Points, in no order, along strands that fork and pass close to each other.
Points whose rows are less than 43.8 apart are linked; no others are. Some points are linked to none.
lome: [ -8   6  26 -21  -5  -2   0  16  -9 -18 -12  32   3   1  -2 -16  -4  12
  -8   5   1 -12  24  -4  -7 -18   3 -11   3 -26  30  14   5  -9   3]
gazez: [-15  -3  15  -3 -13   8  -4  20  -4 -10 -16  19 -10   7  -5  -3   6   2
   0   2 -13 -27  12   1  -2 -18   4   1  -2 -26  19  21  12  -7   4]
tanu: [-24   2  -5 -15  10   2   1   0  -5  -6 -10  -1 -11  -7   1   1 -17  32
 -17 -11 -10 -29   7   9  12   7  -7   8   3   7 -17 -18 -13 -18  14]
Faniz: [ 22  -7  -8   6 -12  10   4 -17   9  18  14 -11 -10   5  -5  15   4 -17
  27 -12   0  12   5   0  -6  -6   8  13 -14  -6  -4  17   4  25 -22]
mapa: [ 16   0  13   1   6   0  11  -8   1 -13   5   8   5  23  10  25  -2  14
 -20  11   7 -14  13  -4  -7  -7   4 -11   3  -2   5 -22  -3  10 -19]
Kepeg: [-14  15  14 -20  11 -13  -7 -13  20 -18 -10  10   9   5 -17   2   3  -5
  -8   3 -12 -11 -25   7  -2  17  -2  -3  -7  11   1 -12  -5 -15  29]
salub: [-11  -7  28   5  -1  -2   1 -10   6 -25 -13  29  11   1  -7   9  -1  13
 -15   9 -22 -20  10   4  -8  12  -4 -10  -2   5   9 -14   8 -16  17]
puba: [ -2 -11 -13  17 -13  11   2  -5  -4  12   9 -19 -13 -12  -1   7  -3 -12
  21 -14   3   4   3   4  -2   8  -7   8   0   7  -7  17  12  15 -22]
Niba: [ 16  -9  -4   2 -14 -12  -1  17   8  14 -25   5  26  -2   9 -29  -5  17
 -12   7  -9  -1  16   1  -5 -17   3   5  16 -10  -5   5 -11 -14  16]
sukir: [-19   5  -4 -14   3   5  -2  11  -4 -11  -8   7 -15   6  -5   6  -3   4
 -11  -6  -3 -31   4   8   8   1  -4   3 -11  -6   4  -1  -4  -8   3]
poti: [ 19  -5  10   7  10  -4   7  -9  -2  -6   9   0   7  19  16  20  -4  18
 -26  15  10  -4   9  -5 -11  -5   4 -14  16   2   0 -22  -8   8 -17]
Geg: [ 14  15 -15 -12  -5  -9  -3   8 -21  21  11  -8 -19   7   0  -2   0 -15
  28 -14   5  10   8  -3   8 -14   9   9 -23 -25   9  30   5  17 -14]
Val: [ 20 -14   7  -3 -11  -7   1  15  11   9 -23  11  23   3   7 -29  -5  23
 -18   3 -18  -3  11  -4  -6 -20   8   7  20  -9 -12   0 -17 -17  19]
kenaz: [ -8 -13  -7  15  -3  19   6  -7   4   7  10  -9 -18 -25  -4  -9   2  -7
   7  -1   4  18 -23  -1   7  25 -14  12   8  32 -17  -3   9  -3  -2]
Rira: [  8   5  13  -4  -3   7  12 -14   0 -10   4   7  -4  16   3  26   3   1
   1  -4   9 -17  15   1   2  -6   4  -4 -15 -11  11   3  12  15 -27]
dipup: [  5  -8 -25  -2 -12   8  -4  27  31   6  -7 -11   3  -3 -10 -24  -9 -12
   7  -4  -4  -3 -23   1  -3  10  -7  21  -4   6 -19  14 -18  -4  -4]
Lufi: [ -2  -6  -3  -4  -1  -1   0  -9  28  -3 -10 -20   5 -12 -10 -16  -8   8
   1   2  -6   0 -42   0   1  25 -15   8   4  26 -26  -6 -10 -18   9]
luv: [ 13  -6  10  15  19  15   6 -20 -11  11  27   5   0   5  -4   9  14 -17
  11  13   9  48 -10 -12  -2 -12  19   1   8   9   2 -18   2  18  -3]
romu: [ 21  -5  -5   8   5  -4  -1  -6   5   3  11  -7   9  10   2   8   2 -16
   4   3   5  22   1  -9  -2  -5   8  -2   3   3  -2  -7  -1  15  -7]
Verir: [ 22   8 -19   1  -7   6  -1   9 -22  34  24  -6 -10 -19  -4 -19  -3 -12
   3 -13  23  41  13 -12   8 -11   6  13   6  -2 -10  17   4   6  -5]
gisi: [ -7  -1   3  -6  -4   0  -6  11   5 -11  -7   4   6  10  -2  -1   4 -10
   3  -2  -9  -9   4   7   1  -2   1  -3  -6  -5  10   9  -2   2  11]
pufu: [  0   2 -19  -7  -8   3  -7  19  27   3  -9 -12   3  -2 -11 -27  -6  -7
   8  -2  -3  -3 -27   2   3  15 -10  15   0  14 -22   6 -16  -6   8]
tafer: [ -4  28  10 -28  18   5  -3 -12 -10 -15  16   3 -12   6  -4   6  15 -25
  16   0   7   5  -3   1  11   7  11  -6 -23   3  16  -2  12  15 -14]
reg: [-24   1  -2 -16  -2  12  -7  12   6 -11 -17  13 -17   5 -12   6  -2  11
 -18  -8 -14 -40  -2   2   7  -2  -3   9  -6  -5   2  -8 -10 -17   1]
bot: [ -7   9  12  -3   9  -8   0   2  -8 -15   1   6   3   1   7   3  -3   6
 -10   3   5  -9  17   5   1   0  -4 -14   1   3   8  -6   5  -1   7]
Keba: [  6  -4  -3   9   3  17   4 -14   9  11  17  -3 -15 -18 -15  -5  15 -31
  17  -2   2  37 -24  -5   1  10   6  11   7  21 -10   3   3  13  -6]
Sigo: [-25  -9  -8   8 -13   5  -3   5  19  -4 -14  -8   6 -11  -7  -4   4 -10
  11  -2 -18 -11 -18  12  -2  21 -13   4   0   7  -6   8   0   4   8]
dod: [ -3   1 -27  -4  -2   1  -5  25 -15  15   3 -20 -19  -6   5 -14 -10   8
  10 -15  12  -3   5   0   6  -3  -4  12   0 -10  -3  25  -9   2  -4]
Buzi: [-29  13   7  -2  13   9   1 -21  -5 -12   3   2 -12 -11  -8  14  20 -24
  10   1  -1  -1  -8   8  12  21   1  -6 -14  11   4 -10  16   2  -1]
libeg: [-27   7   2   0   1   5  -1 -10   5 -18  -7   2  -5  -7 -13  19  11 -18
   8   0  -9 -18  -5  11   6  18  -3  -8 -19   3   9  -3  12   4  -3]
zumug: [-17  -4   1  -3  -5 -10  -4  22  -1   4 -22   7  11  -8   5 -26  -4  24
   1   0 -18  -9  12   4  -7  -7   0   8  12 -20   2  18 -10 -15  34]
nim: [-28 -10   7   8 -15  12  -3   1  13 -16 -19  16  -3  -4 -15  15   4   2
  -7  -2 -24 -35   2   8  -1   8  -5   2  -8  -3   7  -5   5 -13   0]
vitef: [ 13  -8 -20   6 -16  10   0  10  35   4  -6 -12   3  -5 -14 -11   1 -23
  14   0   3   4 -28  -2  -6  12  -7  13  -4   4 -16  14 -12   7 -16]
vefur: [-26   3  -6  -4  -1  -7  -5  27 -26 -11 -10   2  -8  -5  -5  -4   9  -1
  25   2 -11 -15   0  -1   2  -1  -2  -1 -15 -29  24  29  10   5  17]
dag: [  7   6   7  -1   5 -13  -1   6 -10  -4   0   1   8   6  12  -1  -1   6
  -8   1  10  -1  22   4  -2 -12  -1 -12   0  -8   9   4  -3   6   1]
geto: [-22  -8   3   4 -12  -2  -7   1  22  -9 -14   2  11  -2 -12  -4  10 -19
   9   3 -23  -9 -19  13  -4  18  -8  -1  -4   3   3   9   0   2  15]
Veg: [-10  -2   5   9  14   5   4 -19 -25   6  20   4 -13 -13  15   3   5   5
 -14  -1  18  15   8   3  11   2  -9  -8  10  17  -4 -11  14  -3   2]
Zafa: [-21  -5  18   3 -11   4   0  14  -4 -17 -21  27  -1  -1  -6   0   0  11
  -4   3 -16 -24  17   5  -6  -5  -2  -7   1 -19  20  11  11 -12  10]
Zafof: [ 10  -4 -14  19  -4  -5   2   7  -3  18   1 -12   7 -25  17 -25 -13  21
  -2  -3  16  22  10  -2  -7  -5  -7   2  24   9 -13   6  -5  -9   2]
vana: [ -9  -9   9  13 -19   4  11  -1 -10   1 -14   1  -4  -2  11  17  -4  20
  -5  -6   5 -26  25   9  -8 -14  -2  -6  -7 -18  13  12   8  -1 -21]
gupat: [  1  -9 -11  14 -10  20   5 -18  11   9  10 -15 -20 -15  -7  16   8 -19
  21 -13   1   9  -6   2  -4  14  -3  11  -4   9 -11   9   8  21 -25]
sifo: [-13  -9  -6  10   1  10  -1 -17  14   5   3 -14 -11 -15  -4   2   2  -5
   1   5  -2   7 -29   4   5  27 -14   0   7  30 -18 -15   2  -3  -4]
Bovi: [ -6  -4 -11   6  -9   6   0   2  -3   5   1 -17 -10  -2   6   4  -1  -6
  11  -8   4  -4   5   5   2   6  -6   5  -2   2  -2  12   3  11  -9]
pof: [-35   6 -17   1   9  12   2   0 -45   8   8 -11 -39 -18  -1   9   8  -2
  14 -10   7 -13  -4   1  19  10   0  -1 -10   1   5  -1  17  -7  -8]
Sop: [-19 -10  23   6  -9  -1  -4  -2   8 -20 -22  32   9  -1 -10  -2  -1  12
 -10   5 -33 -22   6   5 -11   8  -6   3   2   0   8  -2   6 -20  28]
tori: [-23  -2   6  -9  -9  15  -6   1  16 -14 -22  16 -12   4 -18   7   4   7
 -20  -5 -25 -37  -7   6   2   1  -1   7  -5  -3   4 -10  -5 -20   1]
Muner: [-16  11 -11 -19   7   4  -3  15 -20  -7   0  -4 -24   3   0   9  -1   6
  -2 -10   5 -25   4   3  15   3  -4   4 -12  -9   7   3  -2  -4  -7]
neb: [ 16 -13 -11   9 -17  -1  -1   2  36   2  -9  -9  22   0 -14  -7   5 -27
  13   5  -7  13 -28  -3 -10   4   2   7  -2  -2  -9   7  -7  10  -9]
vemes: [  9  23  15 -20  15   2   4 -14   0 -21  16  10   5  16  -5  11  14 -22
  11   1  10   6   0  -4   4   1  15  -9 -23  -4  17  -3   9  19 -16]
vuri: [-18   8  14   0   6 -25  -7   7 -11  -8  -7  16  17 -14   7 -11  -4  18
   5   5  -8   1  18  11  -7   9  -7 -10   3  -6   9   9  12 -13  36]
soz: [ 12 -12   5  10  16   4   1 -13  -4  10  10 -14  -2   2  12   0 -11  24
 -14  17  10  22 -14  -9   2   1  -6  -6  27  25 -18 -29  -6  -8   2]
sef: [ 15   0  23  -4   0  -4   4  -1  12 -25  -3  25  29  23  -6   6  10 -13
  -2  15  -5   0   3  -9 -12 -11  15 -16  -3  -9  15  -6   4   8   3]
bimag: [ -5  20  12 -14  24   8   3 -25  -7  -6  17   7 -18  -1  -5  10  29 -35
  16  -2  10  17 -14   3  10   6  15  -2 -19   9  10  -6  10  15 -11]
Getib: [-25 -12   8  19 -16   6   5  11 -12   3 -24  11  -2 -14   8   0   0  29
  -7  -6 -10 -31  21  11 -15 -13  -1  -3   9 -26  17  13   6 -14   2]
vori: [-15  12  12  -4  19  16   6 -30  -9  -8  15   4 -15  -9  -6  18  27 -28
  13  -1   8  10  -9   5  13  10   9  -4 -18  11   8 -11  18  12 -16]
pifop: [  0  13   5  -4  -6  -1  12  -9 -24   7   4  -1 -18   4  12  20  -8  15
   6  -8  20 -16  20   4   0 -14  -2  -9 -21 -22  15  15  13   8 -31]
nudob: [ 19   0 -13   8 -11  10   2   7 -16  28  22  -5 -10 -22  -7 -17   2 -21
  16 -12  11  40   9 -11   4  -7   7  17   0   1  -6  20  10  12  -5]
dip: [ 11   0 -19  -7 -12  -8 -10  29  -1  21  -9  -6  15   0   4 -27  -5   5
  -5  -4   8   3  17  -3   3 -16   3  10   1 -21  -3  16 -13  -4   9]
pul: [  5   8 -29 -18   1   2  -8  28 -10  16   6 -16 -18   6   0 -12  -6  -5
   6 -13  13   2   0  -2   8   0   1  15  -2  -7  -7  19 -12   0  -1]
rofug: [-27  -8  16  15 -13   2   2   7 -10 -12 -22  25   0 -12   0   0   0  21
  -5   1 -16 -26  21   7 -14  -3  -3  -5   4 -24  19  13  13 -16   7]
Dufo: [ -7 -13  20   5 -10  -6  -6   2  13 -13 -19  20  17   1  -3 -10   1  10
  -7   6 -33 -13   2   4  -9   2  -3   1   8  -2   2   5   1 -15  30]
mez: [ 22 -10  -9  23  -3   1   4   4  -2  18  11 -12   1 -21  12 -16 -13  16
  -6   5  18  32   5 -10  -5  -4  -7   5  25  14 -19  -3  -4  -3  -5]
Mot: [ -5  -6  -6  12  -1  18   4 -26  15   8   8 -15 -19 -17 -10  15  11 -19
   7  -6   4  10 -23   1   1  19  -3   3  -2  16 -11  -7   4  14 -26]
ridi: [-14  -6   6  11 -14  -2   4   8 -13   1 -14   2   0  -6  14   6  -3  18
  -4  -8   3 -19  22  11 -10 -12  -2  -9   4 -21  17  13   2  -3  -5]
Vif: [  8 -10   4  15   3   0   4 -18  24 -10  -4 -12  11  10  -8  22   4  -9
  -2  13  -7  12 -31  -4 -13   7   3  -9   6   3   3 -20  -9  10 -16]
zupu: [ -4   4  -1   3  10  -3  -4 -14  13  -6   5 -10   3   0  -4   6  11 -17
   0   3  -5   9 -20   2   4  13  -1  -6   0  16  -2 -10   5   4   8]
kan: [ -5  21  -5 -17   9   4  -4   3 -25   1  11  -8 -26   4   2   9   6 -15
  16 -10   8  -2   5   4  13  -3   4   4 -18  -8  10  14   7  10 -16]
Giru: [ 14  16  -3 -27  -4  -9 -10  23  -5   3   2   9   3  26  -3  -8   5 -15
  -2  -2   9  -6   8  -3   8 -22  10   4 -18 -22   8  15  -7   1  -3]
zopa: [ 22  11 -19  -5  -2   0  -5  11 -19  33  23  -9 -10  -7   4 -20  -6  -2
  -5 -14  27  27  14  -7   9 -11   3   9  12  -4  -9  13  -4   1  -9]
bol: [-14   8   7   6  -6 -15   0   7 -21  -5  -6   2  12 -10  11  -6   2   4
  13  -2   7   5  23   5  -6 -14  -1 -13  -6 -23  27  23   8   3   4]
nulog: [ -1   3 -26   2  -1   1  -4  23 -12  22   5 -20  -9 -17  11 -25 -13  15
   4 -12  16   6   9  -2   0  -4  -5  13  11  -5 -10  19 -12  -6   3]
Sori: [-29   8  -2  -4  13   1  -2 -10  -7  -9  -2   2  -9  -7  -4  12  -1   8
  -8  -2  -4 -17   0   8  12  17  -9  -4  -2  21  -2 -17   9 -11  13]
gote: [ 27   0  -9  -2 -15   0   5  -9   5  21  15  -6  -9  16  -2  14   2 -15
  28 -13   3   8  11   0  -4 -15   7  11 -23 -16  -1  22   1  22 -21]
begu: [  1  12  21 -21   2  -8  -2  13  -5 -19  -8  29  12   9   2 -16  -5  11
 -13   7   3 -10  22   1  -3 -11   5 -11   1 -13  19   3  -4 -10  11]
zev: [ 28   2 -17  -5   0  -9  -5  11  -2  19  10 -10   9   2  10 -16 -11   2
 -12   1  15  16   9  -8  -1 -11   2   2  11   2 -13  -2 -13   0   0]
Fefiz: [ 25   4   3  -6   3 -18  -4  10   0   2  -7  12  32  14   3 -13  -4   3
 -18  12   1   7  10  -8  -5 -19  13 -10   7  -6  -1 -14 -15  -2  19]
mosev: [ 27 -19 -13  24 -11   1   4  12  20   4   0 -16  13  -8   4 -20 -19  10
   2   9   3  11 -10 -10  -9   5 -11  10  11  17 -20   2  -8  -3 -11]
mufo: [ -5  24   3 -21  12   7  -2  -6 -21  -6  12  -2 -23   5   0   8  10 -24
  16  -5   7   0   0   1  14   2   6  -1 -24   0  14   9  14  13 -16]
zeto: [ 17 -13  -1   3  10  -1   0  -6   6   6   6 -17   0  -2  13  -6 -20  28
 -13   6   0   6 -15  -4   1   7 -10   2  22  24 -26 -22  -8 -12   1]
ked: [ 13   4  -8  -3  15   0  -9  -8  -2  13  13  -4   8   5  -7 -16   2 -15
   1  11   9  36 -24 -16   9   0   9  -1   8  23 -13 -18  -1  -5  23]
gofe: [ 17 -17   1   1  -3  -3   1  -3  18  -2  -6 -16  10   0   3 -12 -20  29
  -8   8 -13   4 -23  -6  -3  10  -9   8  14  24 -27 -15 -14 -20   6]
Disot: [-28   9  -3 -15  10   0  -6  -1  -1  -5  -4  -4 -13  -5  -3   1  -7  13
  -9  -7 -12 -21  -7   8  10  15 -11   7   1  16 -12 -14  -4 -15  22]
ses: [  2  -5   8   9  17   0   2 -18 -10   4  15  -5  -5   6  12  11  -4  16
 -16  15   5  13  -7  -5   4   0  -6  -8  19  20 -11 -32   3  -5   2]
Zub: [-28  -3   1  10 -12   8  -1  -8   6 -15 -13   7  -1  -7 -14  23   6  -9
   2  -2 -17 -26   3  10   3  12  -7  -5 -12   1   9  -4  10  -1  -4]
gop: [ -6   6  21 -16 -13   4  -1  21  -8 -11 -13  29  -4  11  -3  -6   1   8
  -2   4  -2 -19  20  -7  -2 -20   4  -7  -3 -32  28  23  15  -5  -4]
futo: [  6  -9  -3   2   4   0   1  -5   3  -1   2 -11  -1   4  13   9  -5   8
 -15  -1   5  -5   3   2   0   4  -8  -2  10  13  -4 -17  -4   2  -6]
baro: [ 27 -15  -7  10 -12  -6  -3  10  15   6  -9  -4  25   8   2 -10  -7   0
  -5  12  -5  11  -4  -8  -6  -9   3   0  11  -1  -9  -8 -11  -1   9]
tupiv: [  4   8   8  -3  -3   4  11 -12 -10  -4   9   4 -13   8   7  28  -2   9
  -2  -5  18 -22  22   1   4  -5   1  -6 -18 -11   9   1  12  11 -32]
Seve: [-29   8  -7   2  12  13   3  -7 -40   4  10  -5 -32 -14   4  11   4  -1
   7 -12  13 -10   9   5  18   6  -3  -4  -8   4   6  -4  20  -5 -13]
pezam: [ 24 -12 -11  13 -15   2   3  -7  29   6  -1 -14  14   2 -13   8   6 -28
  18   1  -3  19 -17  -7 -13   0   5   8  -5   0  -8   6  -6  21 -19]
Tizar: [ 18  -2   9   3  -2  -5   2  -1  15 -15  -1   9  23  24  -2  13   9 -19
  -2   9  -3   3  -4  -8  -7  -9  11  -7  -3  -8  11  -6  -3  11  -2]
Liboz: [ 22 -11  -3  21   0   3   3 -11   8   8  16 -13  11   3  -1  10  -1 -14
  11   9  -1  36  -5 -13  -8  -6  10  -1   9   7  -4  -9   1  17 -10]
zefas: [ -9 -11  16  -2 -10  -4  -1   4  12  -5 -25  20  11   2  -2 -22  -5  25
 -13   0 -35 -15   2   1  -5  -1   1  11  15   0 -11   6  -9 -21  30]
revuv: [ 22   2 -12  -6 -12  -6   2   4 -10  24   9  -6 -11  14   1   3  -4 -10
  24 -15   6   7  12   1   0 -19   6   9 -22 -23   2  30   4  17 -19]
Ronu: [-18   5   4 -12  13  -8   3  -6 -11  -1  -5   3  -6 -11  11   1 -16  36
 -22  -5  -3 -22  14   9  10   6 -10   0   9  10 -13 -19 -10 -19  11]
makal: [ -3 -14  -7   8  -5   5   1 -11  29  -3  -7 -17   2 -11  -7   0  -3   2
  -5   0  -9  -4 -33   5  -1  23 -15   0   4  22 -18 -14  -6  -7  -1]
tibu: [-21  12  10  -5  20   1  -1 -20  -3 -17   8  12  -2  -6  -3  17   5   0
 -12   7   0  -8  -3   1  12  16  -4 -13  -5  22   1 -28  16  -8   9]
tazur: [ 23 -12 -11  13 -15   5   4  -9  22  10   7 -11   5   3  -6  12   4 -21
  22  -5  -3  13  -4  -5 -12  -5   5   8  -8  -4  -9   9  -2  24 -21]
Puves: [ -5  -5   7 -11   3 -14  -3   2   8  -5  -8  -2  14   1   4 -13 -11  20
  -6  -2 -17  -4  -4   1  -2   9  -9   9   9  12 -17  -7  -9 -13  31]
fet: [ 33 -11 -10  21   3   1   9  -3   0  18  19 -11  -1  -3   9   1 -11   9
  -8   6  16  30   3 -19  -6  -4   2   3  25   9 -13 -10  -6   4 -16]
kigu: [  4  -8  12 -10  -6  -9   2   8   9   3 -26  19   8   6   6 -28  -8  25
 -19   0 -26 -13   6  -3  -6 -15   7  12  23  -7 -15   0 -18 -21  26]
Reb: [ 25 -10   1  18  13   0   4  -6  -7  17  16  -8   1   7  12   3 -12  17
 -13  19  13  35  -4 -14  -7 -10   4  -6  29  14 -13 -24  -7   0  -6]
mes: [  4   2  -9   0  -3  -2  -1   5 -11   8   7 -11 -11   3  11   9  -3  -2
   1 -13  12  -1  14   8   2  -5  -2   4  -4  -6   1  11   0   8 -14]
lom: [ 21  11  13   1  21  11   8 -25  -3   2  30   3  -4  15  -1  21  18 -14
  16  -1  10  24  -2  -9  -3 -10  18  -2 -10   2   9  -8   7  25 -24]
Gotu: [-10   9  11 -14  15  -9  -1  -2 -10 -11   1  10   3  -1   7  -1  -9  25
 -22   1   3 -14  15   4   2   3  -6  -9   6   5   0 -14  -5 -12  13]
bomal: [  2   8 -10 -19   9 -14  -6  13  -2   8  -3  -7   6   2   7 -27 -13  19
 -11  -8  -1  -1   5   1  11  -4  -2  10  12   2 -17   0 -20 -11  23]
bizu: [-22   3 -19  -5  -2   9  -1  14 -24   0  -4 -12 -29  -6  -1  14  -1   9
   7 -10   4 -32  -1   1   7   3  -4   7 -13 -13   6   8   2  -1 -12]
nazeg: [ 30 -20 -12  16 -15  -2   1  15  20   9  -7  -6  23   4   5 -17 -12   2
  -3   7  -4   8  -5  -8  -6  -6   0   9   8   2 -16  -2  -8  -2  -3]
nises: [ 12   8  18 -19   7 -19  -3   9   0 -12  -9  23  21  16   0 -17  -2  11
 -19   8  -1  -5  13  -4  -6 -15   7 -11   6  -5   3  -6 -15  -9  23]
beket: [ -4  -8  10  12  22   7   4 -23 -23   6  23   6 -11  -4  13   8   3  11
 -18  10  19  18   0  -4  11  -3  -4 -11  16  18  -4 -24   8  -2   3]
pekom: [  4   5 -10 -20  -7  -3  -6  24   0   4  -3   1  -4  21  -3  -6   2 -17
   1  -6   2 -10   2   2   7 -17   5   9 -14 -21   6  19  -6   4  -5]
Rusab: [ 15   1   0   1   1  -6  -2  -5  15  -9  -1   0  16  15  -4   8  10 -22
   2   3  -1  10  -8  -3  -3  -5  10  -6  -7  -2   5  -2  -2  13  -1]
Netam: [-20   7 -24  -2   3   7   1  11 -42   6   4 -19 -38 -13  -1   7   2   6
  17 -14   9 -25  -5  -3  12   5  -3   2 -14 -15   5  10   7  -1 -13]
buloz: [ 18  11  15  -2  17  -2   4 -16  -2 -11  19   5   9  13  -2  17  16 -15
  15   8   7  17   5  -8  -4  -9  15  -8 -13  -2  14  -7  10  25 -17]
zofe: [ 25   4 -20  -7  -5 -11  -8  21  -1  22  -4  -2  19   6   4 -27  -8   1
 -14  -3  13   7  19  -6   0 -17   4   5   4 -15 -11   0 -16  -4   5]
Nulu: [ -4   1  -9  -9  -2  -4  -3   1  26   3  -9 -17   7  -7 -11 -22  -5  -3
   8   1  -5   2 -40   1  -1  17 -12  13   1  25 -22   0 -13 -11  17]
rov: [-19  14  15 -10  11  -3  -1 -19  19 -25 -10  15   4   1 -20  15   9 -13
 -10   5  -7 -16 -18   8   2  21  -1 -14 -11  11   6 -16   4 -11  11]
mulu: [ 10 -13  -1  19  -2   9   5 -21  23  -3   2 -19   1   1  -4  24   5  -6
  -4   7  -4   8 -28  -2  -8  14  -3  -4   6  10  -6 -21  -3   9 -24]
Pazot: [ 16  -1  18  -5  -3   3  12  -9  10 -15   6  15   7  23   2  26   4   0
 -11   8   8 -16  11  -2  -6  -8  10  -9  -7  -9  10  -9   4  13 -22]
Roga: [ 19 -10   2  21   9  13   5 -13  -8  16  22   0   7   0  -5   8   5 -13
  13  13   4  52  -5 -13  -4 -13  17   4  15   7   0 -17   5  18  -5]
papos: [-19  -6 -15   5  -9   9  -5   8   4  -1  -5 -14  -7  -8  -1  -3   1 -10
  16  -9  -9  -9  -6  10   4  16 -10   6  -2   4  -5  13   0   5   1]
nomut: [-19  10  12  -4  14  -1   1 -23  14 -23   0  14   6  -2 -13  22   7  -6
 -11   8  -5 -14 -13   5   3  23  -4 -14  -8  14   8 -29   6 -11   7]
gufe: [ -2  18  -8 -14  -2  -6   2  11 -31   7   6  -7 -26  12   3   4   0  -8
  26 -11   5  -6   3  -3   9 -10   4   9 -28 -27  18  24   7  14 -14]
lugak: [  0  -9  23   8   2  -6   5 -11   4 -25  -9  22  15   5   1  17  -1   9
 -13  18 -11 -14  12  -1 -11   7  -3 -17   3   4  14 -18   7  -3   6]
Ral: [  3  15   8 -10   1  -9   3  -1 -23   5   9   0  -6   6  10   8  -3   4
  10  -5  19   0  21   1   2 -16   3  -9 -16 -22  19  18   8  11 -20]
mir: [-10   2   1  15   7  -6  -1  -4 -26  15  11  -3   0 -19  18 -13   5   2
   0  -3  16  29  11   4   4  -7  -3  -9  13   3   2   9  11  -6  14]
Daru: [ 21   9 -17  -6   4  -3  -7   9 -13  26  17  -7  -8  -5   9 -13  -7   4
 -14 -10  24  18  12  -8   4 -10   0   4  11   3 -11   4  -9   2  -6]
pomep: [ 24 -10   0   5  -4 -12  -2   6   9   1  -8   4  25  14   7  -6  -3   0
 -11  12  -5   6   5  -8  -4 -15   8  -4   9  -3  -1 -11  -9  -1  13]
Dab: [-17   4  15   6   6 -19  -6   2  -6 -16  -5  12  20  -4   0  -3   3  -4
   9   6 -13   5  14  11  -3  12  -9 -16  -4   0  11   7  17  -3  32]
vafa: [  4  -8  15  16   0   4  10 -19  19 -19  -3   0  13  17   2  29   6  -5
  -7  17  -9  -2 -13  -3 -11   6   4 -13   2   1   8 -24  -2  10 -12]
Tof: [  1  -3  20   9   5  -2   6 -16  13 -25  -4  12  14  11  -2  25   3   1
 -13  17 -12  -6  -5   0 -10  10   1 -16   1   7  13 -23   7   3   1]
Ruri: [-17  11   9 -20   5 -11  -9  -3  22 -13 -18   7   9   7 -20  -7   5 -14
  -3  -3 -13 -11 -30   7  -2  14  -2   1  -5   7  -2  -2 -10 -14  32]
devug: [ -3   8   0 -15  -3  -7  -9   7  26  -4 -19   5  13  11 -17 -10   7 -21
  -4  -2 -10  -7 -30   4  -1   3   5   0  -3   1  -2   1 -12  -8  23]
zoka: [  2   9 -24 -24  -2  -1  -9  25  -5  12   4 -10 -15  14  -2 -11   0 -17
   9 -10   5  -6  -3   0  10  -6   7  16 -15 -13  -2  18 -14   3  -4]
nuvu: [  3   0 -22  10  -5  -1   2  15  -6  21   2 -16   1 -25  18 -26 -13  25
   0 -11  21  10  13   1  -5  -5  -7   7  19   0 -10  17 -12 -10   1]
Raf: [-20   0   1   6  14  11   3 -14 -30   5  15  -2 -19 -16  11   9   5   1
  -5  -6  16   2   9   7  13   4  -6  -5   3  14   1  -7  17  -3  -7]
rusu: [-22  20   6 -17  10  -6   2   8 -28 -16  -2  11  -9  -9   3  -1 -11  20
  -4  -3  12 -17  17   4   4  -2  -5 -17  -8 -12  23   0   7 -10  -1]
sobun: [  7 -12  -6  15   3  14   6 -25  24   5   9 -19 -10  -9 -12  17   5 -15
  -1   4   1  16 -34  -2  -3  17  -3   0   6  14 -11 -14  -4   9 -27]
Debun: [ 25 -18  -7  13  -8  -2   5   3  22  -3  -5 -16  17  -4   2 -16 -20  19
  -2  11  -7  10 -25  -6  -6   9 -11   6  12  22 -25  -8 -13 -16   2]
Favef: [  9  -5 -11   7 -18  -6  -4  28   2  19 -17   1  25  -5   5 -25   0   8
   0   4  -3   3  21   0  -3 -20   7   5   8 -26   2  18  -6  -6  15]
kipan: [-18  -8   7  10  -4 -12  -8   5   9 -15 -10   8  19  -4  -4  -1   6 -16
  14   2 -25  -1  -1  10  -3  13  -6  -6  -3   2   8  10  11   0  28]
suf: [ 12   4   1  -1  -1  -9   2  -2 -14   7   8  -6  -4   7  15   8   0   3
  -6  -7  21   3  22   1  -1 -13  -1  -9  -7 -11   8   9   1  10 -14]
nupep: [ 23   6   3   1  17  11   4 -23  -1   8  29  -1  -3  10  -4  16  15 -22
  10   1   9  35 -10 -13  -3 -12  21   4  -2   5   2 -10  -4  23 -14]
tep: [-19  -1   7  -1  -1 -24  -6  10  -4   0 -13   9  19  -8   6 -17  -5  21
   2   6 -16  -2  11   9  -7   4  -3   2   8  -4   4  13  -1 -13  41]

A fork is a point with three links, a tip a point with one. Leave the first point through the second and follow the links. Name the first fork or tip that comes.
pekom; zoka: soz
gazez; Zafa: vana
vemes; buloz: sef
tep; vuri: Bovi
sef; Tizar: tafer
mez; Zafof: Giru
mapa; Pazot: suf
Gotu; Ronu: devug

Follow the links from the first point to the second, and from the first to the third. Name the last point that the two ways share.
vori; nupep; pezam: tafer
papos; Ronu; tupiv: suf
mapa; papos; Ronu: suf
mez; Veg; pomep: soz
Debun; pof; nuvu: soz
Sigo; Vif; suf: Bovi
pifop; vafa; vuri: Bovi
gufe; Zub; nupep: tafer

A fork is a point with three links. Follow the links from the first point to the second and name the forks in between, in order.
Vif; Dab: Bovi
Rira; papos: suf Bovi
Reb; Muner: soz
tep; dag: Bovi suf
bimag; luv: tafer
pifop; tibu: suf
